A landscape with many peaks, sampled at points; each row gives a point and its height.
A climber steps from a point to the highest of its 3 nearest points, and stops where none of them is higher. Distance is the straight distance between rows; heights are no part of it.
J909 h=5.12: [-16  20   8 -50  17 -26  -6 -12   5   0 -23   8 -19   5   4  40 -18  12
  22   0]
J542 h=2.68: [-18  16 -29  -8   8 -25  32  21   8  18  27   9  37   3  10  -8 -45   4
 -37   4]
J716 h=5.78: [ 33  -9 -18  38   1  24  -8   6  31   6   8  -1 -42 -37  -5 -12  28 -14
  49   1]
J425 h=8.72: [ 14 -54  22  10   9   1 -20  11  46  11   7   1 -23  25  22 -21  -9  -4
  35  27]
J861 h=5.07: [-25  19  18 -29   1  -6   4 -11  -2  -1 -23  35  23   1   4  42   0  -3
  23 -48]
J594 h=5.92: [  3   2   2  -2   0 -13  -4  18   9 -17  -2  11 -55 -10 -20 -12  31   8
  22  23]
J533 h=1.55: [-16  -8 -14 -10 -32  -1  36  31   6  -5  14  11  44 -10   0 -12 -50  -8
 -54  11]
J682 h=5.79: [  5  -8   2 -12  -7  25  -1 -20  28  27 -15  37  34   6  10  42   4   6
   6 -46]
J951 h=3.81: [  7  -8 -24 -13  -2 -28   9 -13  12   7 -14 -20 -42 -15 -29   2  30 -13
  33  -7]
J16 h=2.56: [ -2 -16  -4 -26   5  -6 -37  -5  47   7   1   3 -27 -11  26   9  -3  18
  31 -10]
J260 h=7.10: [ 29   1  23  26  -2   0 -14  30 -19 -11  -4  -8 -20  -9 -11 -27  38  15
  28  21]
J599 h=5.94: [  3  -4   7  -8  -3   9  -6 -22  24  16  -3  34  32  35  -8  51  13  -9
  37 -37]
J596 h=5.13: [ 17  35 -26  12   6 -36  19   1   4  -8  -7 -16 -25   7 -33  33  -8  25
   0  25]
J942 h=4.05: [-43  24  -7   0 -12  -4   9 -11  -9 -23  12 -16  12 -15 -17 -12  -3   7
 -45 -15]
J766 h=2.19: [-18   6 -33 -38   4 -21   8   2 -19   4  14  34  45   9  11  -7 -24 -20
 -42  13]
J904 h=5.45: [-13 -14  -1 -14   4  10 -46 -11  18   2   0 -31  -1  -7  20  -7  -3   9
   9 -33]
J741 h=2.13: [-25   7 -28  -6 -11 -32  49  37  22   4  12  -9  27 -12   6 -10 -61  -9
 -26   6]
J618 h=3.45: [-20 -36 -13   5   6  16  -4 -30  36  17  10 -34   3  17  22  -9 -20 -28
  14 -40]
J397 h=7.41: [ 34 -24  34  46  -2  -3 -34  34  -4 -10   3  -1  12   5   5 -41  27  26
  16  31]
J544 h=7.62: [ 19 -27  10  15   7  15 -33  10  53  -8  22 -18 -18  26  10 -21   0  21
  12  20]
J334 h=6.43: [ 10  45 -15  10   2  -7   9 -12 -24 -25  17 -11  -5  14 -33  17   3   1
 -19  30]
J570 h=3.80: [ -1 -26  -4 -25 -17   0  36 -17  37  30 -33  24  15 -26  17  27  -8   6
 -11 -42]
J130 h=6.21: [-12  11   8  -6  -5  24 -22 -16  17   7  -8  23  39  10  14  41   0   7
  13 -49]
J860 h=5.69: [ -2   3  12 -17   6   8 -36 -13  20   4   8   3   9  18  17  38  -3  -5
  49 -34]
J30 h=3.67: [-26  18 -28 -24  15 -38  20 -14   5   0  -1   0 -13   4 -11  14 -31   9
 -12   1]
J109 h=4.93: [ 27 -24  30 -10  11  24 -14 -14   2  28 -40 -12  34  37   1   5  22 -17
   4  -7]
J517 h=2.69: [-14  23 -22 -25  24 -36  12  -6  -5  10  -4   9   0  22 -18  23 -28   6
 -23  23]
J513 h=4.98: [ -1 -14  -7 -48  12 -33   7 -30  28  33 -37  -4 -10   2   3  37  10 -28
  36 -11]
J503 h=7.27: [-23   5   4 -37  -5 -17  -8  -8  14  -1 -17   9   5 -18  30  39  -6  -8
  39 -47]
J405 h=0.52: [  4   9  33 -11 -41  26  18  42 -29  11  33  31  34  12  38  20 -53  22
 -50   3]
J174 h=2.43: [-15  -3   8 -45  16 -11  20 -25   3  16 -40  14   0   5  -5  15   5 -19
   0 -16]
J235 h=5.73: [-15  11  32  -9 -37  39   6   8 -13   7 -13  42  29  -6  18  34   0  36
 -25 -36]
J361 h=1.62: [-14 -15  29 -22 -49  36  32  13 -18  -9 -17   9  11  -9  24   8 -20  12
 -53 -14]
J923 h=5.99: [ 39 -35  -6  32  -3  -8  -6  16  21   8   7  -8 -28  -9  -9 -21  31  -8
  50  11]
J198 h=4.69: [-18  21  16 -10  -5   2  31  12   9  16 -15  43  32  -9  13  46 -20  27
   1 -42]
J116 h=4.31: [-11  -5  30 -12  16  25 -63   0 -15   8  -7 -19  11  10  27   4  -4   3
  28 -21]
J887 h=6.67: [ 20  24  31  38  10  35  -4  32 -17 -23  -1  11 -25 -28   2 -28  27   1
  13  41]
J910 h=8.80: [ 16 -24   0  88  11 -41  20  15  34  -6   4  19  29   5  29 -18   9 -26
  39  28]
J660 h=5.38: [ 17 -38  24  -4   8 -16 -33   1 -28  24 -24 -36  -2  11  -7 -22   9 -12
  28   5]
J255 h=1.22: [  1 -20  -8 -38 -30   4  25  42  -1   6   2  34  52 -12  21  -2 -48 -25
 -29  12]
J419 h=3.72: [ -4  -3  16 -46  15 -18 -21  -9  -2   4 -32 -10 -23  10   8  14  10  -5
  31   2]
J73 h=5.39: [ 38  28  -9  21   6  32  21   0   1 -20 -14 -26 -54 -34  17  20   4  -2
  -3  35]
J715 h=3.26: [ -8 -32  -8 -26   4  -6 -20 -19  38  19   4 -18 -12  -3  29  14  -9 -19
  42 -30]
J685 h=7.78: [  0 -37  26  37  15  -3  -4  16  74   2   7   2 -12  29  12 -27 -15  -4
  28  35]
J854 h=4.06: [-13 -23  21 -14  17 -11  -5  -7 -44  24 -35 -24   3   4 -22 -26  17 -30
  11 -10]
J583 h=3.58: [ -8 -24   0  12 -37  29   1 -13  19   6  13  52  37  45   4  30  18  13
  10 -54]
J624 h=2.00: [-12  -2 -40 -20  11 -27  54 -12   1  23  -2  36   5   7 -21   1 -17 -13
 -27   5]
J94 h=2.20: [ 12  17 -18   6   7  -9  23 -17  -8  -1 -16 -18 -15  -8 -42   1  32 -17
  14  -6]
J21 h=7.28: [ 19  16  17  42   6  35  -7 -10 -49   9  -5 -38   1 -30 -19 -19  20 -19
  14  -8]
J636 h=6.51: [ 21 -42  -1  24   4  -8 -21  -6 -28  26  -4 -34   8  -1 -26 -28  12 -24
  32  -4]
J564 h=2.78: [ -3   5 -26 -12  16 -26  51 -14   9  33 -11  23  -5  15 -34  16 -15  -2
 -28  14]
J931 h=6.49: [-14   5  17  -3  -2  42 -36 -15  12  11 -11   9  39  19  19  29   7   5
  -5 -43]
J122 h=7.04: [ 12  20  19  23  17  45  -3  -2 -59 -16  10 -19 -33 -26  10 -24   5 -33
   4  31]
J180 h=5.23: [ 21  41 -45  16   4  -2   7   6 -20 -18  31   8 -23  -3 -13  33 -15  -8
   2  42]
J574 h=4.18: [-33   7  -8 -14  -2  -4  29 -13   7  -3 -12   3  11 -13  -8  -5  -4   7
 -46 -23]
J563 h=5.20: [ 27  11   2  38   1  16 -15  26  33 -10   0  11 -26 -26 -12 -17  39  12
  27  18]
J833 h=3.46: [-33  -1  20 -37   5   7  11 -16  -9   5 -37  15  12   2  18  13   8 -22
   4 -37]
J291 h=3.54: [-14  34 -49  17  -1 -16  23  -2  -4 -12  43   4   8 -22 -14   8 -30   2
 -20   0]
J227 h=6.01: [-25   7   6  -3   5  -2  -5 -15 -24  -4  -7 -22  -3  -6 -25 -22  23 -14
 -10 -22]
J797 h=5.01: [-30  12  18 -18   6  25 -13 -13  -1   1 -26  -7  27  -4  18  10   3   4
 -22 -35]
J656 h=3.32: [ 16  -3   1 -27  -1 -37  -8  20  32  -5 -27   9 -46   4  -3   8  24  17
  20  32]
J507 h=7.26: [ 12  17   2  18   5  18  10  16 -15 -21   3   2 -50 -22 -11  -9  24  -5
  27  22]
J613 h=5.19: [ 23  30 -29   7  10  37   6  -6 -14 -24  13 -13 -49 -23  21  18 -14 -20
 -11  45]
J990 h=3.51: [ -8  30 -38   8  22 -25  28   6   5  32  34   9  15  17 -20   3 -30  14
 -36  14]
J87 h=4.59: [-25  22  10   2  -1  15 -26 -20  -4  -3  -5 -30  13 -10 -20 -10  17  12
 -36 -20]
J88 h=1.35: [-21  24  16 -23 -14   5   3  30 -18  -2  20  44  64   8  37  23 -48   0
 -30   1]
J105 h=4.82: [-13  30 -23   8  -2  21   0   4 -13 -39  40  18 -41 -30   6  -8  -2  -4
   1  17]
J619 h=5.04: [ 16  45 -24  20   7  27   7   1   0 -20  19   2 -52 -31   6  27 -20   9
  -7  39]
J884 h=5.97: [-14 -11 -15  23  -6  11 -17  14  31 -13  26   0 -31 -47  -1 -41  26  11
  25 -24]
J134 h=3.53: [-30  17  -2 -22 -10  -8   3   6 -11 -20  21   6  44   4  20  -6 -35  -3
 -61   7]
J607 h=2.38: [-27  -5  29 -45   6  27  20 -16 -25   4 -33  37  12  17  15   9   9 -20
 -17 -21]
J836 h=4.70: [-11 -38   8   4  10   3 -41  -8 -21  29  -9 -33  10   1  -3 -33   2 -15
  15 -21]
J711 h=5.98: [ 60 -24  15  63  -6  16 -11   9 -43  -2   6 -22  14 -25   6 -19  11   5
  31  18]
J932 h=2.86: [  0  22 -71   2   2 -17  18  -6 -24   2  28  24   9 -13 -10  14 -10 -35
  -1   9]
J609 h=4.50: [  4   8  13 -21  12 -21   6  -2 -23 -14 -26 -25 -10  22 -26  -8  25  -7
   1  16]
J768 h=2.01: [  2  18 -29  -3  12 -14  37 -18 -11   8   2  26   5  13 -38   8  -5 -13
 -37  23]
J547 h=4.86: [ 16  27 -30  22  -5   7  -1 -10  17  -8   8 -17 -38 -39 -23  14  15  18
  22  -3]
J859 h=4.25: [ -4   8   0 -33  20 -15  32 -21   4  19 -33  24  -1  17 -19  25 -17   4
 -23   9]
J458 h=3.73: [ 25   7   2 -20   5 -41   3   2  -1 -10 -34 -29 -14  19 -12  11  26  13
  16  16]
J769 h=8.09: [ 12 -48  41  21  11  14 -41  20  26   2   3   9   0  28  20 -28 -19   9
  27  33]
J591 h=7.59: [ 21 -52   8  31   3   2 -28  -9 -14  12  10 -41   6  26 -14 -28 -14  -8
  24   8]
J148 h=4.00: [ 31  17  11  48   9  -9  20  40  12 -20 -27  19 -18 -10  24  -8  52   4
  22  22]
J19 h=7.03: [ -1  29 -40 -10   4 -22  10  -9 -22 -20  13   4 -16  14 -31  10  -3 -14
  -3  25]
J166 h=7.02: [ 20 -32  20  59   9 -17  22  20  65 -13  15   1  -4  35  18 -29   4  10
  22  33]
J812 h=4.76: [ 10   8 -14 -12   4 -18 -27 -11  29   5 -11 -28 -11  -4 -19  13   1  31
   5  -3]
J760 h=4.61: [-19 -10  18  -7 -43  26   6  10   6  -2 -19  34  43   5  23  20  19   3
  13 -54]
J863 h=2.63: [ -7 -14 -15 -15 -13  -2  55  -4  -9  12   9  34  10  -5  -4  -8 -25  13
 -54   1]
J51 h=6.47: [ 51 -20   2  52   0  12   1  18   0   9  -2   0 -18 -31   9 -20  25 -13
  52  16]
J882 h=2.80: [ 45  14 -15  18  -8 -22   9   4   6 -13 -16 -26 -17  -3 -19  15  38  15
  28   7]
J573 h=6.83: [  3 -37 -13  30   1   6 -19  12  59   9  28   6 -29 -12  -2 -36  12   1
  32   1]
J449 h=4.47: [ 45  13  -2  45  -2   6  14  32  30 -13 -22  12 -24 -28  17   3  46   2
  31  23]
J312 h=4.20: [-21  29   9 -22   9  -1 -17 -18 -28 -23   6 -10   7  21 -19  -9   1  -3
 -41  21]
J540 h=4.64: [-20  13  27  -1  -2  14 -55   6  -8 -14  12 -31 -14  -8 -11 -24  16  33
 -17   0]
J838 h=1.51: [-28   6  19 -10 -28  15  15  -2 -10  -6  10  14  25  -2   9  -8 -18  15
 -86  -4]
J355 h=4.84: [  4   9  -2  -7   0 -13 -22  15  28 -16  -5   3 -37  -7 -19   0  19  37
   4  21]
J676 h=1.54: [-29 -13  -1 -42  -5   2  31  -7 -22 -14  -9  30  23  10  17  -8 -14 -27
 -43  -7]
J948 h=3.19: [-24  26  21 -22  13  12  -6 -17  -4   7 -18  11  21   3  -2  19 -15  22
 -51  -6]
J827 h=5.41: [ 34 -18   9 -28  10 -17  -7 -14  18  19 -34 -23   8  29   9  26  14 -20
  34   2]
J592 h=8.46: [  9 -18 -24  -6   0 -17 -10 -21  29  14  -4 -30 -15  -8 -17  -3  18  -7
  19 -18]
J462 h=8.42: [ 32  38  29  22  -3   5   1  11 -47 -38   5 -28 -11   4 -10  -7  29   8
   2  29]
J892 h=4.92: [ -3  32  18   1   1   2 -36  -7 -15 -17   1 -37  -5   5 -27  -7  20  23
 -23   8]
J391 h=5.14: [-18   5  -5   9  -3   3 -30  -1  10 -15  17 -26 -21 -27 -12 -21  14  28
  -1 -20]
J972 h=8.47: [-33  -7  20 -28  10   0 -30  -3 -20   2 -15 -26  -6  -9  19 -18   8  -2
   8 -28]
J535 h=8.02: [ 13  35  -8  10  -1  11   1   3 -22 -34  15  -8 -37  -7 -18   4  15   1
   7  29]
J973 h=4.52: [-13 -36  21   4   7  15 -61   6  -5  12   8 -16  -5  -2  26 -32 -13  17
  16 -11]
J905 h=5.11: [ -1 -12  -6  -4 -18   4  26 -11  46  33 -13  39  36 -11  17  49 -13   2
  17 -52]
J175 h=8.30: [-32  23 -24 -14  -3 -20   9  -2  -8 -22  31  -4  12  -7  -3  -8 -30   4
 -35   1]
J346 h=2.97: [  4 -38   9  -7 -61  47  17   7  -9  11 -19  28  22   1  39  16  16   5
   7 -52]
J794 h=2.81: [-29  17  -2  -4  -2   5  13 -17 -10  -5   6   7  19   1 -24  -5   0   8
 -63   1]
J20 h=0.60: [-27 -10  31 -22 -42  33  36  25 -11 -17 -37  26  27 -11  26  13  -2 -18
 -10 -30]
J997 h=2.14: [-35  13  -3 -32   6 -27  38   5   5  -3  -9  18  18 -10  25  27 -49  -3
  -6 -11]
J891 h=4.21: [-24  19  27 -21  -9  20  31   3 -14   3  -8  47  26   1  20  32 -24  23
 -31 -21]
J893 h=5.87: [ 60 -29  15  70  -9  -1  -7   4 -33  -7  18 -16  21   0  24 -22  11  21
  22  11]
J261 h=5.68: [-14   0  12  29  -4  23 -24  10 -23  -7  21  -8 -30 -44 -11 -44  22   8
  19  -9]
J606 h=4.16: [-20  41  -1  14  -6   7 -23 -12  -6 -26  26 -20 -16 -22 -24  -3   7  30
 -27  -4]
J456 h=6.66: [ 31 -12  22  22  -3 -20   2  34 -18 -12 -15   4 -19  -3   1 -27  39   6
  35  29]
J831 h=4.36: [  4 -36  -4 -11  15  -1  -9 -25  20  34 -17 -23   7  17   5  -1   4 -35
  22 -22]
J966 h=1.26: [ -5 -17  23 -35 -11  31  27 -12 -14  19 -33  35   1  -4  17  21   7  10
 -27 -31]
J179 h=7.97: [ 20 -45   2  52  -1   9 -15   9  20  12  23   6 -16  -6 -14 -37   3  -5
  38  19]
J2 h=5.46: [ -2  10  23 -17   6  10   7 -19 -10   4 -27  -6  14  19 -33  -8  26  -1
 -43   6]
J572 h=4.94: [  9  29 -58  12  17 -36  20   4 -11  13  23  10  -5  20 -29  26 -23  -5
  -9  32]
J841 h=4.35: [-21  41 -35  11   9 -26  10   2  -3   3  42  -1   2  -1 -17   5 -37  23
 -31  13]
J526 h=3.74: [-29 -15  16   4 -27   9 -13  -2   4   4   2  36  47  37  10  17  28 -13
  30 -61]
J466 h=3.34: [-31  35  11  26 -30  22  14  -9 -20 -29  24 -15  22 -27 -11 -23   7 -15
 -59 -19]
J815 h=2.58: [-28  30   1 -12  22 -23  30   7  20  27  -8  12  18  -7  12  24 -48  30
 -22 -16]
J25 h=5.58: [  5 -52   7   6   6 -16 -28  -5  -8  24   2 -19 -19  -3  -9 -33   6 -16
  39   1]
J857 h=8.84: [ 25  42  18  16  -7   9  -8  12 -20 -41  17 -16 -27  -1 -14   1  25  20
  -7  37]
J72 h=7.09: [ 20  26 -18  -6  -2 -19  -1   7 -30 -41  12   0 -18  27 -20   7  13  -2
  -1  47]
J625 h=5.74: [ 54 -17   7  28  -7 -33  -1  27   4  -9  -5 -10  -7  12  19 -19  45  21
  27   9]
J463 h=6.64: [ -7  38   1  25   6  20  -6  24  20 -34   9  25 -40 -27 -16 -12  20  14
   8  30]
J515 h=4.63: [ 14 -21  41 -23  19  -5 -36  -1 -28  19 -34 -24  13  20   8  -5   8 -14
  34  -1]
J868 h=2.51: [-17 -20  18 -40   7  -3   8 -20   0  27 -36  12   7   1  14  19  18 -39
  31 -40]
J385 h=4.62: [-29  21 -26  -8  -5 -16  18 -15 -19 -30  23  -7 -14 -10 -16 -10  -3 -11
 -13  -4]
J381 h=6.06: [  8  15  16 -27  18  -4  -8 -16   6   9 -40 -19  15  15 -17  18   6   8
 -16   5]
J247 h=4.78: [-25  12 -29 -14  -8 -13   3  -8 -26 -32  30   4  25   0  -6 -22  -8 -27
 -31   1]
J308 h=7.29: [-11 -61  15  32   5  19 -35   2  21  11  26  -5 -18  10   7 -44 -26   1
  20  11]
J181 h=4.17: [ 22 -36  12 -29   9  21   8 -24  16  36 -43  14  14  22   1  14  26 -25
  10 -18]
J258 h=6.05: [  9  48 -11  33   9  22   5  25  27 -35  10  37 -42 -18   1  19  -4   9
 -11  54]
J187 h=5.52: [ 55 -30 -11  32  -3 -17  -1   3   3   6   7 -37  -7  11  -4 -13  34 -10
  42   4]
J998 h=2.02: [ -9   1 -49 -15 -12 -29  28  19  -2   3  22  22  43 -12   2 -17 -30 -21
 -34   9]
J80 h=8.53: [-21   6 -12 -19  11 -18  35 -15  12  15 -18  13   6  -2 -17   8 -19   8
 -34 -13]
J752 h=6.07: [-20  18  30 -32  15  15 -32 -14 -12   0 -28 -10  13   8   8  16   8   4
   2 -25]
J293 h=4.99: [  5   0  32 -14  12  20 -26 -11 -10  15 -31  13  37  35   1  29  23 -19
  35 -26]
J746 h=4.04: [-12 -32  28   7   6  22 -43 -10 -26  24   0 -11  13  31  29   6 -22 -25
  49 -26]
J364 h=1.87: [ -2 -17 -21 -22 -11 -20  56  37  16  25  10  25  28  -4  17 -10 -49  -8
 -30   8]
J107 h=3.94: [ 43 -50  -5  11 -10 -39   7  17  24  17  -5  -6 -22   9  10 -11  39 -12
  48  24]
J918 h=7.83: [  9  31  15  19   7  17   6 -10 -43 -14  -1 -28  -4   0 -32 -13  27 -20
  -4  11]
J520 h=2.82: [ -5  17 -54 -19  15 -40   3  10  -8  30  22  24  33  15  -8  -2 -24  -7
 -25  19]
J499 h=6.02: [ 21 -12  -6 -24  11  -6  -5 -29  45  28 -21  -9  14  21   4  44  -6 -16
  26 -12]
J110 h=6.34: [ 43 -34   2  79   7 -12  28  15  25   0  13  22   8  -1  35 -21  15 -10
  37  20]
J311 h=1.81: [ -1   1 -26 -28  -9  -1  -7 -11 -37   1  21  41  49   5 -10 -17  12 -22
 -50  16]
J103 h=7.57: [ 27 -34  20  50  -5  18 -48  16 -10   4  19 -20   2   4 -10 -37   1  17
  18  17]
J400 h=6.82: [ 26 -10  20  47   3  19 -12  29  -9   2  -8  15 -17 -38  -8 -33  24  -2
  37  20]
J153 h=3.62: [-12 -19   4  16   3  30 -38 -20   6  19  -2 -39  27  16  -1 -17  10  -4
 -15 -30]
J524 h=1.44: [-26   2  -1 -20  -7 -17  55  15  22  13 -23  10  20 -21  16  21 -43   4
 -16 -19]
J50 h=3.61: [-26  19   2 -31  10 -13  12 -10  14   9 -21   8  11 -15  11  32 -26  17
  -6 -31]
J395 h=5.47: [  9  -7  10 -24  18  11 -24 -20  17  20 -23 -18  13  23   5  23   9 -14
  23 -18]
J118 h=5.09: [  1  16  21 -22   8  -4 -32  -3 -11 -10 -17 -35  -6  10 -11  -4  20  19
  -9   6]
J483 h=5.88: [-28  19  20 -27   8   4 -39  -6  -2 -10  -7 -22  -5  -9  14   0  -7  23
 -14 -17]
J350 h=4.22: [-10 -23  -7  -3   2  19 -26 -28  25  18  -9 -27  18  14  11  -4   0  -9
  -2 -38]
J99 h=1.09: [-18  -9  -2  -5 -22  -1  57  17  27   9 -18   3  23 -28   4   4 -32  15
 -41 -15]
J525 h=1.98: [-20  11 -56 -22   3 -51   4  23  -5   4  36  12   0  -1  12  -2 -45   6
  -7  12]
J920 h=6.99: [-12 -55   9  48  -5  23 -37 -17 -16   7  22 -34  -5  21  -9 -33 -40   3
  10   2]
J717 h=2.73: [ -1 -39  20 -23  14  15   7 -19 -12  41 -50   4  12  12  -2 -14  26 -30
  -1 -28]
J762 h=1.66: [ -6   4 -12  12 -29  20  31  -8 -21 -10  35  26  26 -10 -14 -13   1  -9
 -65  -3]
J439 h=1.99: [  8 -11 -12 -18 -18  18  26 -20 -32   4  23  37  11  12 -18 -11   4  -1
 -67   7]
J416 h=5.60: [ 16  16  -5  27   2  21 -12  -3  -9  -6   7 -28 -27 -35 -17 -10  28  -5
  27 -13]
J597 h=1.89: [ -6   1 -16   8 -31  -2  48  22   3   6  28  14  32 -14  -7 -11 -33   6
 -59   3]
J331 h=2.71: [-28   6 -25 -11 -11 -31  12  -4  27  -6   2 -26  -6 -44  -6  -4 -20  20
  -8 -29]
J146 h=7.33: [-18 -22  14  18  -3  50 -10 -20   0  20  -2   9  36  40  31  10   1 -24
  15 -45]
J389 h=4.27: [  9  -6  -9 -20   7 -24 -14  -5  12   1 -20 -27 -26   1 -17  -3  23   4
  23   4]
J372 h=4.65: [ 18  46 -48  23  14  11  25 -16 -13  -7  11  -6 -30 -17  -8  41 -27 -10
  -8  33]
J689 h=8.67: [ 35 -40  -1  37   4   2 -15  -3  11   0  20 -47  -4  27  -7 -22   1  -4
  32   7]
J96 h=4.55: [ 33 -28   0  -9   9 -16 -14 -11  16  18 -21 -43   5  23  -4  -1  19 -15
  28  -3]
J876 h=8.18: [  0  -6  23 -13 -37  28  24   5  -9  12 -11  47  20  -6  14  40   0  38
 -12 -44]
J144 h=3.98: [ -2  18   4 -28  13 -12  -4  -8 -35 -26  -3  -7   3  38 -23  -6  12 -21
 -21  34]
J390 h=5.10: [-32  29  13  14  -9   7 -26  -4 -20 -22  25 -33  -4 -24 -14 -20  13  13
 -29 -18]
J616 h=4.45: [-18  -1   5 -26   3   4  30 -21   0  13 -19  24   9   2  -8   8 -10  14
 -47 -11]
J332 h=5.53: [ 39 -27  -2  58   0 -38  20  18  32   2   5  20   8  16  36 -20  42  -2
  34  17]
J721 h=7.43: [ 19 -36  -9  49   0  14 -22 -11  -6  14  24 -42   0   2 -16 -31  -4 -15
  28  -8]
J541 h=3.03: [  6  10  21 -40  10 -16  -9 -12   4   9 -31  11   4  16   1  52  11 -18
  55 -16]
J377 h=2.23: [-16  11 -22 -40  19 -26  12 -14 -15   1  -8  23  12  27  -9  12 -23 -15
 -25  21]
J761 h=3.59: [-37   9  -9  -8 -19  -9   2  13  -4 -45  20 -13 -24 -36   4 -27  -4  15
 -10 -15]
J880 h=3.13: [-27   6 -19 -43  16 -42  29 -18   2   9 -25  16 -17   4   4  29 -22 -17
   3   0]
J886 h=5.02: [  4  27 -41   4   3  25   2  -3 -25 -31  33  11 -38 -27  14   7 -10 -28
   6  25]
J251 h=5.66: [ 33  36  -2  26   5  28  11  28  -4 -46  -1  12 -29  -6  34  16  14   2
 -14  60]
J33 h=1.29: [-30  29 -14 -26  16 -35  19  27   6   4  22  13  14   5  36  19 -65   6
  -1   2]
J77 h=2.24: [-12  -3 -12 -27   8 -29  12 -12 -18  -9 -11  -9 -42   2 -21  -9  18 -16
  17   8]
J981 h=7.58: [ 19 -23  13  62   9 -24  -8  32  39  -4   0  13  27  11  11 -33  19  -5
  31  35]
J195 h=8.01: [ 29 -39  24   2   8   1 -29   3  27   5   7 -23  -9  38  20  -9  -8   9
  31  20]
J213 h=6.48: [ 13   0  -4  15  -1   0  18  17   1  -5 -10  17 -59 -27  -9  -7  35 -20
  42  18]
J553 h=2.31: [ 13   1  -5 -38   6 -57  11   3   9  -1 -35  -5 -45  17  -1  33   7   3
  25  29]
J502 h=6.94: [ 18 -44  13 -18   5 -13 -29   7  31  20  -6  -7 -29   8  19 -11   9  -5
  46  16]
J74 h=2.95: [ -3  48  -1  20   5  39   7 -29 -32 -22  23 -13   2 -18 -14   1   4 -31
 -30   6]
J468 h=1.49: [  4  11  10 -25  21  11  30   3 -10  39  17  45  13  21  12  16 -40  25
 -49   9]
J48 h=4.02: [-25 -29 -11 -13  -9  -9 -22   3  24  -1   5 -27 -18 -28  24 -28   0   4
  16 -38]
J163 h=7.55: [ 29 -50  37  56  -4  -5   0   9   4 -16  16 -15   6  34  16 -31 -16  27
   9  32]
J789 h=7.35: [ 39  -7  11  30  -5   6 -37  13  12 -11  12 -38   5  13  -3 -24  27  26
  16  11]
J823 h=1.59: [  1   4  32  -3 -37  21  50  42 -21  12   8  34  15  -5  17  37 -35  43
 -14 -24]
J848 h=3.18: [-29 -30  12  -9  -2  12 -21  -5  -4  18 -10 -15  21  -2  42  -1  -6 -30
  32 -55]
J396 h=6.54: [ -4  16  11  32  -5  28 -37 -10 -25   0  22 -41   4 -23 -26 -22  25   4
  -6 -21]
J588 h=7.69: [ 12 -67  18  18   1   3 -36   3  -1  16   3  -9  -7  14   7 -29 -29  -5
  29  20]
J330 h=4.58: [-15  44 -18  23  -5  26   6 -13 -13 -38  33 -11 -30 -52   4   4  -9   5
 -11  -4]
J915 h=4.42: [ -8  27   2  16  -6   5 -32   9  23 -19  22  -1 -37 -27 -21 -12  16  46
 -10  10]
J628 h=5.93: [ 20  -5   4  36  -2  19 -29   5 -16   4  14 -29 -11 -24 -23 -26  24   2
  23  -3]
J743 h=4.12: [-29  26 -13   1  -6   8   5 -16 -35 -34  33  -5  18  -5 -12 -24   5 -22
 -39  -6]
J250 h=7.56: [  3  11  -3 -28  21 -27  -1 -22  27  24 -37   0   7   6 -10  42  -7   9
   7  -5]
J959 h=3.60: [ -2 -15  22 -11 -57  30  42  27  -5   4 -22  22  14 -24  21  33 -30  22
 -17 -28]
J11 h=4.30: [  7  21 -35   7  -2 -13  -1  19  -2 -31  23  35 -45   5 -14  18  -4   7
   5  45]
J309 h=1.72: [  2   2   6 -36  10  11  16 -13 -20  16   0  42  21  30  -4  14 -18   8
 -55  22]
J629 h=2.28: [  5  29  -6   1  -3  11  12 -23 -23  -6  19  23  19  17 -40  -1   6 -12
 -59  26]
J554 h=7.81: [ 15 -36  13  43  -1  19 -33  -2  15  -2  25 -42  -9  27  -6 -28 -13  13
  11  11]
J788 h=3.12: [-19  17 -24 -19  10 -33  -8  13  12 -15  20  19 -44   1  -9   6 -29  38
  -7  32]
J290 h=4.19: [-40  12   6  -5  -3   2 -11   3 -40 -34  24 -19 -11 -12  -2 -38   6  -3
 -17 -12]
J782 h=3.10: [ -1  42 -34  16   1  21  24 -25 -22 -15  27   3   3 -28 -11  11  -9 -28
 -22   2]
J154 h=3.79: [ 37 -27  -9  -4   2 -15 -10 -14  46   4  -2 -39 -12  33   8  11   2  -1
  28   6]
J835 h=4.66: [ 35  -9  10   0   3 -16 -17   3 -11   5 -27 -43  12  20 -13 -14  31  -1
  15   3]
J724 h=4.73: [-11  26 -34  12  -4   4  17  -3  -2 -29  28  10 -50 -42  -1  -1  -5  -1
  12   0]
J365 h=2.49: [-32  14   8 -22  -5   1  33   9  -1  -7  -5  21  34  -9  26  14 -41   7
 -34 -13]
J360 h=4.71: [-14  22   5 -23   8 -19 -19  -4 -12 -18   0 -13 -25   8 -18  -1  -2  26
 -14  15]
J999 h=1.90: [ -5  19 -20 -30  14 -15 -12  -4 -20  14  15  31  44  29  -3   2 -19  -5
 -52  26]
J655 h=4.87: [ -1   1  30 -11  10  -5 -29  16 -28 -15  -7 -18 -25   6 -16 -29  21  12
   6  21]

For each start below, name the point where the climber stops.
J717: J250
J715: J250
J364: J175
J372: J857
J524: J876
J835: J689
J251: J857
J998: J175
J932: J857
J741: J175

For each start below, name every point that the climber comes to, in order.
J596: J19 J72 J535 J857
J656: J594 J507 J535 J857
J618: J831 J395 J499 J250
J355: J594 J507 J535 J857
